Each row is a point on a tangle of strands that fork and nearly touch. The rows are in no order.
In the rows, 128 means zero.
Two points are linked if the straight distance between their rows is under 116. Some points are linked to none.
k_47: [112 160 161 128 169 149  95  93 124  80 184 144 140 113  68 169  61 133
  61 152 128 146 130 155 152 152 152 151 130 117  90 187  74 158  92 176
  67 146 101 175 120  63 195 146 114  84 120 122 212 113  98 127 128 155
 136  97  87 117 146 166 159  66 114]
k_152: [103 103 116  94 218 162 127  91 161 117 156 132 146  74 123  82  71 105
 114 164 145 131 107 117 172 111 119 160 139 108 131 124 109 174 161 161
 100 139 111 193 118  93 188 179  74  62 186 158 191 109 110 122 130 144
  85 134 120 187 136 100 142 113  83]
k_42: [105  70 140 107  98 116 158 136 116 160  72 156 145 103 198 114 157  61
 189  76 139 113 152 160 181 115 103 125 134 136 141 101 135 110 161 157
 117 118 164 100 137 163 145 130 161 118 164 158 109 155 155 142 131 110
  89 199 196 136  94 147 131 126 111]
k_390: [140 107 136 166  62 117 126 115  95 102 141 147 149 122 171 143 148  91
 150  95 123  85 168 195 116 113 126  81 125 113 101 103  86 169 107 188
  90 105 126 111  55 143 115 119 172 150 138  75  76 153 126 174 134 104
  97 163 135 130  82 129 131 131 107]
k_46: [125 145 134 133 133 142 118 105 118  92 179 135 151 104  83 133  95 109
  73 142 128 109 142 185 128 132 166 119 119 105  78 149  59 189  58 173
  72 135 101 166  71  93 148 138 123  92 147  82 123 105 113 151 141 150
 107 137  73 108 122 136 164  90 122]
k_932: [ 94 113 116  97 210 154 135  86 151 114 150 138 131  83 132  76  75 109
 131 166 157 147  92 104 177 110 118 167 140 109 133 116 131 152 186 146
 112 144  93 178 138  96 176 164  78  81 175 171 179 116 109 110 112 137
  83 125 117 199 136  91 135 122  77]
k_228: [105 104 117  79 211 155 143 106 169 108 161 126 153  66 127  82  83  78
 111 138 131 107 117 140 171  90 128 145 132  95 127 123  94 175 150 176
 103 140 117 178 101 108 176 168  96  68 204 134 177 114 112 132 128 148
  75 170 119 164 137 123 145 115  99]
k_414: [ 85 118 145  76 154  72 131 128 141  72 211 137 134  59  89  99 100  39
 106 165 118 123  99 169 139  80 184 157  94  72 116 164  59 151 116 186
  91 158 105 137  81 128 144 108 137 117 142  77 145 111  99 170  90 173
  86 172 112 125 137 136 136 115 126]
k_438: [110  77 102 116 159 146 141 113 161 146  96 150 125  83 174  60 100 102
 165 116 162 144 121 104 183 112 115 171 153 132 157  95 130 141 187 112
 127 131 138 141 161 132 138 175  92  70 182 182 147 131 145 104 137 126
 110 158 146 170  99  83 136 153  91]
k_626: [101 131 147  98 183 141 108 112 131  96 189 129 147  62  73 133  65 114
  67 155 115 126 130 165 156 142 169 156 120  93  86 184  42 169  79 185
  65 141 106 180  80  76 184 150 107  57 161 111 183 105  95 145 140 161
  99 142  78 110 146 147 152  76 124]
k_7: [157  96  94 155  93 172 130 132 147 155  69 139 145  90 186 103 118 123
 164  89 135 104 154 138 165 141 103 123 161 147 121 105 114 154 121 138
 115 102 170 135 124 128 100 181 120  68 196 143 123 128 156 110 188 148
 128 182 160 132  88 112 160 139  91]
k_751: [145  89  89 137 123 179 127 121 168 144  76 145 160  83 190  86  97 105
 157  97 145 107 141 134 172 121 101 131 166 144 135 103 112 160 136 141
 106 110 158 145 132 114 113 194 107  57 207 154 140 129 149 117 179 150
 118 184 160 148  89 108 165 139  77]
k_734: [ 83 110 118  99 214 144 145  94 138 122 146 139 115  92 141  69  80 114
 145 166 173 162  84  89 181 120 116 181 151 109 152 113 148 133 201 136
 129 149  81 164 163 116 168 160  86  92 163 169 171 123 109 113  99 130
  86 127 120 200 143  84 125 133  86]
k_187: [116 150 158 132 141 116 128 123 111 107 143 145 124 146 111 147 119 150
 109 120 124 140 121 122 112 126 145 107 133 117 114 144 130 118 105 128
 148 130 116 146 152 130 116 102 142 156 103 118 105 121 100 119 131 113
 130  85  95 118 145 137 113 112 136]
k_941: [107 118 142 102 171 131 119 116 137  91 191 128 151  57  78 117  77  88
  74 140 115 116 132 179 150 131 174 146 112  85  89 171  40 178  79 184
  71 143 112 176  65  97 167 152 121  64 170  91 161 107 103 157 138 162
  92 161  83 106 140 136 157  94 125]
k_213: [180 159 142 186 111 148  86 111  77  87 152 144 138 161  95 165  99 171
 106 134 111 123 165 156  98 185 139  79 150 137  68 134 103 169  48 141
 115 119 100 159  87 114 103 146 152 128 110  85  86 109 121 118 180 119
 137  86  54  98  97 140 139  88 123]
k_199: [163 127 134 141  74 102 116 149  93 176 105  92 132 170 138 179 204 169
 141 133 100 122 159 130  78 163 107  88  75 151 134 111 145 135 116 101
 148 104 134  82  88 124 108  87 145 180 113 124  82 170 182 175 122  64
 122  80 150 104 113 145 111 157 161]
k_924: [147 166 146 150 105 121 125 142 119 153 109 111 122 216 102 183 183 161
 125 125 124 135 135  98  79 156 111 120  88 161 169 144 196 106 149  61
 155 130 125  64 134 108  95  79 128 200  77 136 125 161 150 145 112  91
 159  71 168 118 148 147 105 165 148]
k_781: [146 151 133 153  97 143  98 104  96  84 177 140 152 126  94 145  99 122
  83 140 127 102 153 185 115 140 164 104 125 116  75 135  69 194  44 165
  81 131  93 157  59 100 128 133 134 115 130  71  96 112 119 147 148 132
 119 120  67 112  89 132 158  93 119]
k_284: [ 74 145 159  90 167  91 143 158 127 106 150 135  92 129 126 130 139 133
 128 162 137 156  78  85 117 104 135 146 136 112 145 139 161  84 172 121
 161 152  89 110 196 162 130  81 138 185  87 131 128 116 101 119  82 121
 111 115 113 146 170 149  85 114 144]
k_172: [103 134 166 120 126  66 120 152 104  95 156 131 119 134 117 159 154 138
 121 164 114 140 115 116  88 102 154 106 111 113 126 148 127 118 118 120
 167 131 110 103 148 146 117  54 166 198  71 100  81 143 116 161 100  92
 112  79 101 113 136 153  80 120 152]
k_536: [194 139  86 186  91 165 104 126 112 137  90 126 134 133 148 141 122 177
 146 125 108 106 167 151 124 176 116  97 150 146  82 107 115 148  61 129
 119  88 148 157 102 122  87 175 124  88 156 112  92 103 148  93 210 156
 148 132  92 122  93 110 138 129 107]
k_822: [225 171 104 193  99 157  89 117 121 135 109  92 121 211  87 162 120 206
 124 125 104 125 150 132  86 190 104  86 155 166 114 130 150 111  71  85
 134 109 148 118  93 102  85 160 137 122  92 125 138 121 133 107 171 148
 197  83 117  88 135 107 138 138 133]
k_239: [ 79 113 138  84 146  75 154 164 124 139 123 135 113 101 159 121 167 111
 155 154 127 136 110 110 130  97 134 143 109 109 138 114 155  98 184 122
 164 134 111 112 181 165 133  74 125 177 109 125  98 124 121 126  86 105
 108 146 134 147 142 138  93 130 151]
k_226: [204 149 101 198 110 169  93 114 104 124 104 128 135 144 127 149 104 191
 138 132 107 113 170 154 119 184 120  91 158 138  64 124 120 147  47 136
 113  98 138 170 104 110  98 180 127  89 145 110  99  94 135  86 212 156
 148 116  78 112  98 113 140 115  99]
k_316: [170 113  96 160  60 135 121 145 113 183  73 111 136 134 156 143 166 165
 152  98 108 117 161 141 119 174  95 103 119 162 121 109 116 144  90 118
 138  89 161 126  97 150  91 146 141 115 158 124  92 131 173 124 177 121
 138 137 142 113 103 115 130 151 135]
k_476: [ 99  95 123  99 142 128 160 125 145 133 106 156 146  92 175  90 130  74
 156 109 138 113 131 133 166  88 129 144 134 118 135  95 134 135 176 151
 130 121 129 130 148 143 139 128 114 117 172 136 124 132 125 114 119 121
  98 180 153 163 107 128 137 128 114]
k_544: [193 164 149 176 120 139  84 121  80  84 153 130 131 186  90 176 100 193
 101 132 105 127 159 145  92 185 129  78 162 141  84 135 115 149  49 130
 139 112 109 150  84 120  97 147 157 137  93  90  95 121 124 121 173 113
 154  70  62  85 108 151 134  96 137]
k_564: [ 68 154 165 103 118  58 109 138 120  49 190 154 124  95  94 128 122  76
  99 205 149 148  86 121 109  79 188 145 104  94 113 179 100 139 110 149
 120 157  74 111 143 136 137  56 144 184  70  83 120 116  97 167  69 143
  95 104  91 145 113 163 112 113 137]
k_767: [126 179 155 133 161 128 118 113 131  67 196 123 102 143  81 169 112 164
  65 152 138 145  93  75  99 131 117 146 153 139 172 167 172  83 146 106
 164 131 143 121 175 147 144 109 129 165  62 123 183 132 110 100  86 135
 187  62  90 123 201 154 132 128 191]
k_827: [ 70 123 131  70 193 116 151 124 144 103 160 148 130  79 133  85 107  83
 128 170 151 137  82 107 150  81 147 158 126  97 125 118 136 144 185 159
 114 158  74 143 155 132 161 110  98 137 155 130 149 119 101 126  75 137
  79 156 113 172 139 134 132 105 116]
k_632: [131 131 132 120 121 120 132 149 133 174 107 114 112 176 120 141 153 160
 126 115 121 139 118 109 113 128 122 129 112 142 146 127 157  89 137  93
 159 126 136 120 156 133 107 113 121 150 109 156 120 139 128 117 110 109
 142 105 149 128 152 117  97 144 142]
k_998: [151  98 109 144  72 134 138 143 123 178  66 126 139 121 176 131 160 138
 159  82 123 108 158 148 141 153 104 114 127 153 130 108 115 136 115 133
 137  96 170 128 117 157 105 143 140 114 165 132  96 135 165 127 166 124
 132 160 164 115 101 124 136 146 136]
k_740: [195 159 132 174 114 137  95 123  91 120 125 117 127 181 100 171 116 197
 113 121 102 124 158 141  89 176 112  76 152 147  98 130 121 133  61 121
 147 107 119 143  93 116  92 142 150 140 101 106  95 122 130 108 173 121
 156  74  86  94 126 129 121 111 134]
k_526: [ 74 106 124  77 171 101 157 151 134 140 118 138  97  96 161  87 136 114
 162 150 152 159  87  88 157 103 124 180 137 113 152  95 166  99 208 116
 160 145  87 129 191 160 146 121 101 138 139 155 127 134 127 102  81 114
 103 154 137 168 143 111 107 135 126]
k_381: [145 156 121 170  96 150 129 135 147 166  89 103 107 214  93 138 167 158
 128 105 136 149 119  78 100 155 128 148 101 159 176 141 191  83 158  46
 142 145 134  73 143 110 104 121 114 161  79 161 155 139 134 126 115 119
 187  92 183 114 141 123 109 173 133]
k_654: [ 91 111 123  89 158 128 160 121 151 114 133 155 152  92 157  86 120  61
 135 120 131 108 125 151 157  72 139 133 123 110 126 101 120 147 173 173
 114 134 110 136 131 135 151 122 116 122 175 124 134 126 116 126 103 124
  94 181 144 160 119 134 143 116 113]
k_689: [ 81 103 119  89 188 125 159 124 141 129 125 141 111  96 152  69 101 111
 157 154 169 161  85  84 166 107 125 183 143 111 156  97 159 112 203 118
 149 144  88 145 180 142 147 146  91 115 154 165 143 127 118  99  94 120
  96 141 127 185 136  92 121 136 106]
k_57: [193 153 123 162 102 132 103 132 105 147 111 107 125 194 107 169 135 192
 122 113  98 125 150 138  89 168 106  81 136 158 114 127 134 130  71 109
 148 107 125 130  94 119  83 138 141 142 110 122  96 131 136 119 164 112
 155  84 109 100 133 124 112 128 135]
k_670: [194 155 117 191 112 165  89 107  89 108 125 141 140 143 117 150 108 171
 122 132 112 109 173 170 113 181 136  82 150 138  59 114 103 169  46 144
 110 100 122 166  87 110 104 166 134 102 137  88  86  92 129 101 199 142
 131 114  66 118  88 130 146  99 108]
k_572: [ 96 164 170 104 169 105 136 136 130  90 163 143  99 142 102 152 127 151
 102 146 137 151  83  91 110 111 130 136 149 118 153 158 160  89 154 120
 159 149 105 117 182 151 120  89 141 176  81 121 142 123  96 116  95 129
 131  89 103 132 179 155  98 112 149]
k_851: [ 81 102 129  81 149  91 164 164 127 152 106 133 108 101 163 107 166 109
 164 137 131 140 107 103 142 103 123 155 115 119 147 100 163  94 193 111
 161 130 111 116 177 172 140  94 117 156 129 146 110 136 137 116  87 104
 112 158 146 148 136 128 103 136 144]
k_805: [120 134 157 123 123  91 125 140 110 126 138 129 119 147 121 156 148 153
 120 138 115 133 129 122  99 122 141 106 116 127 129 136 132 120 115 120
 164 125 119 121 143 138 105  74 156 178  92 115  85 135 114 141 119  92
 124  85 107 120 144 139  90 127 152]
k_862: [ 90  89 119  81 134  93 160 172 128 183  97 111  93 119 156 114 184 113
 169 137 139 151  99  96 142 110 111 174 100 130 166  90 175  83 203  88
 162 142 135 101 177 170 143 110 113 145 123 167 114 149 166 123  75 110
 116 161 170 144 136 125  94 146 154]
k_535: [106 181 169 120 168 109 118 130 127  59 189 137  96 136  94 165 121 159
  82 158 145 158  74  73 103 115 115 152 157 128 167 167 162  87 155 122
 163 144 120 114 186 159 135  95 148 178  61 112 168 130 101 107  84 136
 164  73  92 132 196 166 121 122 173]
k_374: [120  79 119 122  89 123 148 154 130 185  71 126 135 111 175 118 166 109
 174  82 127 120 152 136 154 142  97 137 115 145 146 105 134 126 148 124
 146 114 177 116 136 164 123 132 141 118 159 148 109 148 173 125 140 117
 124 168 184 114 107 127 129 149 141]
k_829: [139 168 145 135 127 117 125 143 130 142 131 114 109 197  97 175 166 161
 114 125 127 137 108 100  85 139 119 118 117 157 169 144 186  90 146  74
 161 132 128  80 146 120 103  77 134 191  73 140 136 145 124 136  98 103
 162  75 155 122 169 144  99 147 156]
k_711: [134 110  99 107 163 176 138 110 167 119 121 130 165  81 161  93  88  87
 119 103 127  84 135 169 166  95 113 123 150 115 122 110  85 174 129 185
  96 122 137 162  93 109 146 183 101  62 210 127 150 121 127 132 159 154
  90 184 139 150 112 129 163 120  81]
k_235: [ 83 107 125  81 146  96 163 126 143  98 151 150 143  88 152  87 125  35
 143 137 124 108 114 162 148  48 150 132 109  94 122 110 114 136 172 189
 109 147 108 116 114 139 159 101 136 142 151 107 125 129 112 156  85 139
  79 190 145 157 121 140 129 112 110]
k_114: [116 136 133 114 134 131 126 106 128  91 177 143 151  97 101 118 100  87
  84 133 124 110 130 175 130 105 167 125 111 100  94 147  66 175  81 174
  84 134 108 162  83 107 143 119 120 108 149  87 126 111 106 153 126 145
 102 138  92 120 121 132 155 101 119]
k_131: [137  78  80 140  98 153 132 135 165 199  72  98 101 132 144  80 132 152
 150  98 139 162 131  88 137 134 123 170 132 151 151  95 129 123 149  66
 128 141 170 111 155 132 119 185 108  70 138 196 147 146 162 120 152 138
 148 148 160 118 113  86 122 160 110]
k_418: [ 67 130 141  78 138  75 135 133 136  76 196 144 135  74 106  97 116  48
 113 184 127 131  92 144 128  67 181 147  99  85 116 152  89 144 133 175
  99 161  92 125 113 128 152  81 131 153 118  88 129 112 103 164  68 164
  87 159 114 148 128 137 128 113 127]
k_927: [163 178 123 178 100 156 117 119 144 133 116 108 120 211  85 155 149 169
 112 114 136 130 124  82  93 165 122 130 122 163 173 154 201  87 142  43
 145 128 133  72 133 106 106 110 118 176  65 137 158 139 121 122 115 120
 201  73 160 104 155 121 128 167 164]
k_168: [ 88 147 168 121 128  75 116 142 111  73 161 151 122 118 113 143 137 118
 113 162 123 142 112 118  99 101 166 121 116 105 122 151 120 129 117 132
 153 145  98 114 156 142 122  60 161 192  71  94  87 131  98 151 100 102
 110  87  92 128 133 152  93 115 141]
k_255: [205 181 109 191  97 160 107 114 130 142 115  91 122 216  87 156 128 193
 124 122 116 126 145 106  86 186 104  99 141 171 139 139 169 100  92  61
 129 115 142  94 105  95  90 147 127 144  77 134 156 130 131 116 153 134
 208  78 137  85 140 110 141 150 142]
k_794: [199 136  89 180  76 149 106 137 110 167  83 113 124 150 140 147 138 189
 144 114  97 115 162 140 110 179 106  90 134 159  97 109 117 141  67 117
 134  89 150 147  95 125  84 157 138 107 148 117  84 115 154 113 192 136
 143 125 109 116 103 110 128 139 126]
k_96: [128  94  91 129  81 131 141 154 144 219  73  99 107 160 141 119 175 134
 149 102 126 150 124  96 125 135 111 161  93 158 155 109 154 115 154  72
 135 137 171 103 152 141 129 136 108 114 122 184 132 149 183 131 118 120
 140 144 188 120 117 112 113 164 141]
k_371: [124 146 125 130 123 137 137 137 153 157 112 101  91 196 105 131 154 155
 126 115 141 148  93  81 110 136 130 157 125 146 182 128 196  64 174  63
 154 150 127  83 159 123 115 123 116 154  86 166 163 135 125 121  88 127
 168 101 172 128 154 115  96 157 139]
k_651: [143 142 133 131  94 107 129 153 109 184  99  99 126 190 123 171 197 161
 133 131 114 132 143 118  84 150 111 114  75 152 149 126 163 111 135  82
 155 121 134  84 130 118 108  81 131 181  99 139 101 164 165 156 116  79
 136  83 163 120 131 142  97 156 148]
k_620: [103  81 116  91 153 136 151 122 155 137  96 150 139  85 178  75 115  77
 167 107 154 126 121 118 182 104 114 159 147 132 155  84 139 132 197 132
 133 128 131 133 154 146 142 150 106 100 176 158 134 139 141 106 124 122
 106 175 161 169  99 111 141 141 103]
k_995: [130 119 107 122 139 168 144 107 152 126 119 141 163  94 158 103 107  92
 123 100 130  89 146 159 158  99 126 114 139 115 116 111  98 169 120 177
 103 118 129 154 110 113 136 159 102  89 192 124 126 113 120 121 153 143
 104 169 135 148 110 126 165 122  96]
k_299: [113 153 153 125 173 155 103  97 123  93 179 135 149 100  73 152  68 132
  64 150 126 135 137 162 148 154 154 141 127 108  76 180  63 167  69 175
  63 141 100 181 100  64 184 151 106  69 139 112 184 107 101 133 139 158
 121 116  85 113 139 152 158  66 116]
k_66: [136  89  77 153  76 153 131 142 162 216  68  87  98 158 130  91 148 155
 145  97 139 163 129  81 120 136 124 168 107 157 149  94 144 120 147  59
 121 152 171  92 152 128 125 172 108  95 123 197 148 148 170 129 137 140
 161 142 186 113 114  99 116 155 123]
k_363: [164 148 135 177  88 139  90 108  82  81 159 145 144 140 104 155 109 143
  99 138 117 108 164 166 101 160 157  86 138 126  72 118  88 189  47 151
 104 113  93 154  67 108 111 135 150 136 117  71  74 116 122 135 165 113
 123 104  56 108  80 133 139  94 122]
k_337: [132 159 166 147 146 132 118 114 107 100 152 143 126 153  98 158 102 164
 100 118 127 142 129 116 114 136 132 108 147 126 109 156 128 117  94 129
 143 130 117 161 147 120 119 123 141 141 102 121 124 120  98 110 144 122
 148  82  89 111 152 142 125 107 128]
k_900: [ 98 101 130  90 112  90 154 171 117 197  90 108 109 129 155 136 205 117
 163 134 127 138 122 114 132 123 108 153  77 137 160 103 167  94 184  92
 156 127 156 100 163 165 146  87 132 168 116 157 109 153 182 144  87  97
 125 151 175 137 128 138 101 150 163]
k_555: [115 104 116  81 183 153 157 114 165 108 149 136 158  81 138  86  90  67
 116 114 126  96 126 163 162  78 130 129 135  97 123 116  86 165 144 189
 103 137 124 157  96 113 160 163 110  83 203 124 157 127 115 138 135 146
  73 182 136 156 127 138 149 116 100]
k_714: [112  95 136  99  93  89 156 162 109 186  89 111 126 124 165 140 209 106
 171 112 120 119 143 138 131 123  97 128  78 136 152 110 147 100 163 112
 154 121 176  95 134 174 143  85 156 159 127 136  95 161 180 161 101  93
 122 148 175 116 121 144 113 156 167]
k_725: [158  88  84 158  74 167 120 140 150 177  62 120 131  96 173  99 120 154
 164  90 123 127 154 117 145 156 103 135 156 155 122 110 114 144 107 110
 119 106 176 134 135 131  92 187 120  65 175 155 117 129 160 103 197 155
 147 175 151 120  95  98 148 149 101]
k_748: [122 109 113 113 109 117 143 152 134 193  89 113 107 156 136 126 170 145
 142 113 119 140 122 107 122 127 119 145 100 146 149 111 152  96 150  89
 156 132 150 117 158 140 115 117 114 131 125 167 116 141 151 119 118 111
 137 132 161 130 135 113 102 153 146]
k_502: [ 67 143 153  87 134  68 124 131 126  63 190 148 129  83 107 114 119  67
 103 196 143 144  85 133 121  73 183 147 101  89 111 163  98 144 128 162
 109 159  80 121 133 129 148  59 132 172  92  85 122 110 101 159  65 157
  87 131 102 144 125 150 126 109 136]
k_220: [101  91 148 105  96  73 149 153  95 152 103 122 132 107 183 138 200  90
 188 115 120 120 154 153 141 114 112 109  86 117 145 110 133  95 174 134
 148 113 161  82 127 181 149  82 178 171 118 121  87 162 162 172  99  81
 105 160 169 120 114 151 112 151 159]
k_169: [ 70 149 167 110 122  55 110 147 109  51 178 156 117 105 114 135 139 100
 118 196 138 153  92 103 103  80 174 132 116  98 128 173 115 127 128 137
 144 155  81  98 165 154 134  47 155 203  56  86  97 121  98 161  78 124
  94  89  95 132 122 162  91 115 142]
k_411: [186 169 130 179 134 165  97 104 110  93 146 117 127 174  92 167  80 195
 105 131 120 131 146 121 102 178 107 103 173 141 111 157 137 104  77 118
 143 118 154 158 122 110 115 169 138 117  82 120 162 106 105  94 167 149
 203  75  95  82 155 112 159 117 139]
k_331: [223 160 100 185  88 141  95 129 113 160  94  95 122 217  97 171 143 205
 135 124  93 129 158 136  80 193  97  79 133 176 115 122 148 124  76  90
 136 108 135 107  83 103  73 152 137 136 104 126 114 127 153 116 175 131
 171  88 123  99 117 120 119 133 130]
k_380: [ 90 132 136  99 157 125 142 108 143 101 172 143 150  89 116 105 110  78
  99 141 127 115 122 151 135  82 167 131 114  96 104 134  95 165 120 171
  95 140 107 152 111 111 146 106 116 123 153  98 132 113 103 140 114 142
  97 152 109 142 130 135 146 104 120]
k_162: [ 75 130 146  85 157  83 149 167 121 133 130 132  96 127 141 134 161 131
 143 158 123 147  95  97 113  97 139 137 121 114 144 126 161  86 177 113
 171 143 104 104 191 161 130  71 128 186  94 129 101 122 118 132  83 104
 112 120 125 142 157 143  77 127 155]
k_165: [113 160 146 112 147 115 137 151 136 145 136 109  93 181  99 162 166 156
 122 140 131 144  83  89 102 121 124 143 125 143 179 140 196  70 173  75
 163 144 121  80 167 133 115  92 125 180  70 152 149 136 119 126  77 115
 151  95 155 136 174 139  89 143 155]
k_54: [160 123 111 157  87 158 134 113 118 126 101 146 157 109 171 125 133 115
 141  88 122  82 163 177 139 136 121  90 140 134 102 101  92 175  95 179
 105  92 134 134  85 139 107 140 139 116 172  95  87 127 136 128 168 131
 116 173 130 133  93 130 151 124 113]
k_444: [130  93  97 125 153 172 132 108 169 133  97 143 148  81 176  73  90 101
 150 115 159 120 131 120 175 104 108 146 161 131 141 102 120 159 158 134
 111 117 142 158 142 110 142 186  92  61 196 168 150 121 135 109 158 141
 113 162 145 166  96  88 161 147  77]
k_268: [202 164 114 186 119 166  94 111 129 117 129  96 117 183  94 158  91 201
 116 135 115 131 142 114  96 180 105 102 172 152 116 139 149  96  79  96
 130 113 159 135 117 101 108 179 130 110  90 130 171 105 115  97 171 162
 215  85 115  76 154 104 155 132 136]
k_432: [186 163 104 182  96 164 113 116 146 155 101  91 115 206  93 136 127 179
 120 117 127 133 135  91  98 162 115 114 135 161 150 140 171  83 115  59
 125 123 146  96 123  95 100 154 124 131  85 148 171 123 121 117 143 142
 209  93 153  91 144 102 138 156 133]
k_65: [147 154 136 134 137 139 129 128 142 145 128 114 107 181 102 145 131 168
 111 111 126 139 113 102 103 131 122 123 141 143 160 144 160  77 131  90
 156 134 138 119 145 122 108 127 126 146  95 153 147 129 111 108 118 126
 174  79 140 115 167 115 112 142 143]
k_357: [ 97 114 143  87 155  95 129 123 139  78 209 130 142  63  85 107  89  56
  93 138 114 118 115 184 142 102 180 148 102  76 106 168  38 158  95 186
  79 149 114 149  65 116 146 128 134  87 161  78 148 114 101 170 120 164
  87 175  96 109 139 128 142 112 120]
k_290: [135 126 112 141 116 164 134 114 138 138 102 147 157 101 162 109 120 115
 135  95 131  94 152 149 146 120 127 109 141 126 109 108 105 157 109 156
 115 103 135 155 121 123 116 141 113 102 180 120 108 114 129 106 164 135
 119 160 130 140 105 123 159 130 107]
k_204: [143  83  80 145  98 154 128 141 156 184  66 108 118 110 166  93 117 153
 152  99 136 145 141 103 141 135 114 152 143 147 131 108 116 125 128  95
 130 122 173 129 147 130 104 188 111  69 159 171 133 134 152 109 174 139
 149 153 154 123 111  85 129 158 109]
k_989: [ 97  81 147 103 103  97 159 138 105 151  81 147 139  97 194 117 175  59
 193  83 133 115 151 164 173 104 116 119 117 124 131 105 140 103 167 159
 117 118 158  91 139 171 154 109 179 140 147 146 102 160 147 156 113 100
  88 189 188 136 101 150 124 127 121]
k_231: [164 177 131 159 124 148 114 119 144 126 140 111 114 199  87 161 134 177
 102 122 133 133 114  93  92 148 116 119 142 158 171 152 182  79 132  71
 147 126 144  95 133 110 108 114 125 160  71 138 163 134 113 109 108 129
 200  73 140 104 168 120 128 154 166]
k_867: [154 163 154 169 148 156 105 102 102  91 157 133 127 155  92 161  76 174
 100 122 126 135 142 125 124 165 117 111 162 121 107 168 129 112  90 135
 133 128 134 172 143 110 134 157 137 119  97 118 157 107  96  90 162 141
 173  77  90 103 151 132 155 103 124]
k_267: [ 97 113 130  91 137 104 152 118 140  93 168 140 150  89 138 100 115  48
 121 120 121  99 127 176 136  59 156 126 111  95 115 120  84 155 131 194
  99 137 113 130  92 131 142 108 136 127 160  94 124 125 105 159 101 144
  87 179 131 140 123 133 140 114 110]
k_963: [140 172 128 152 145 156 112  99 139  88 182 115 104 149  86 160  97 180
  69 149 145 144 105  67 101 153 118 147 166 136 170 162 175  77 141  98
 160 129 156 123 163 122 162 133 115 143  64 134 195 124 101  91  96 139
 207  62 106 112 191 125 141 144 195]
k_979: [ 96  86 154 113  88  81 158 144  96 148  93 132 139 102 192 128 191  77
 198  93 134 117 161 170 157 112 110 105 103 108 138 111 132  96 171 151
 132 118 165  84 125 180 154  94 186 156 125 129  89 166 152 173 105  89
  98 175 181 126 102 157 118 142 137]
k_241: [121  65 134 119  86 122 151 145 119 189  62 135 139 110 191 121 174  85
 192  72 134 114 154 146 171 144  91 128 128 147 146 112 139 118 149 138
 126 121 184 107 133 177 129 142 163 112 161 160 110 153 180 138 138 115
 107 187 203 113  97 143 136 137 130]

Follow the links from the first point to the second, and from the first to the third. Name the last point that the two ways share.
k_241, k_114, k_331: k_213
k_998, k_267, k_268: k_213
k_42, k_932, k_767: k_851
k_932, k_284, k_714: k_851

A fork is a point with three links. Follow the links from the first point to the second and name the forks in between, in order.
k_572, k_220: k_851
k_536, k_805: k_213, k_822
k_241, k_46: k_213
k_172, k_331: k_822
k_411, k_670: k_822, k_213

Name the points in between on the shortest way along the links from the first point to the second, in order.
k_932, k_535: k_734, k_689, k_526, k_851, k_239, k_162, k_284, k_572
k_651, k_204: k_924, k_829, k_165, k_371, k_381, k_927, k_231, k_65, k_632, k_748, k_96, k_66, k_131
k_255, k_114: k_822, k_331, k_57, k_740, k_544, k_213, k_363, k_781, k_46
k_502, k_867: k_564, k_169, k_168, k_172, k_805, k_187, k_337
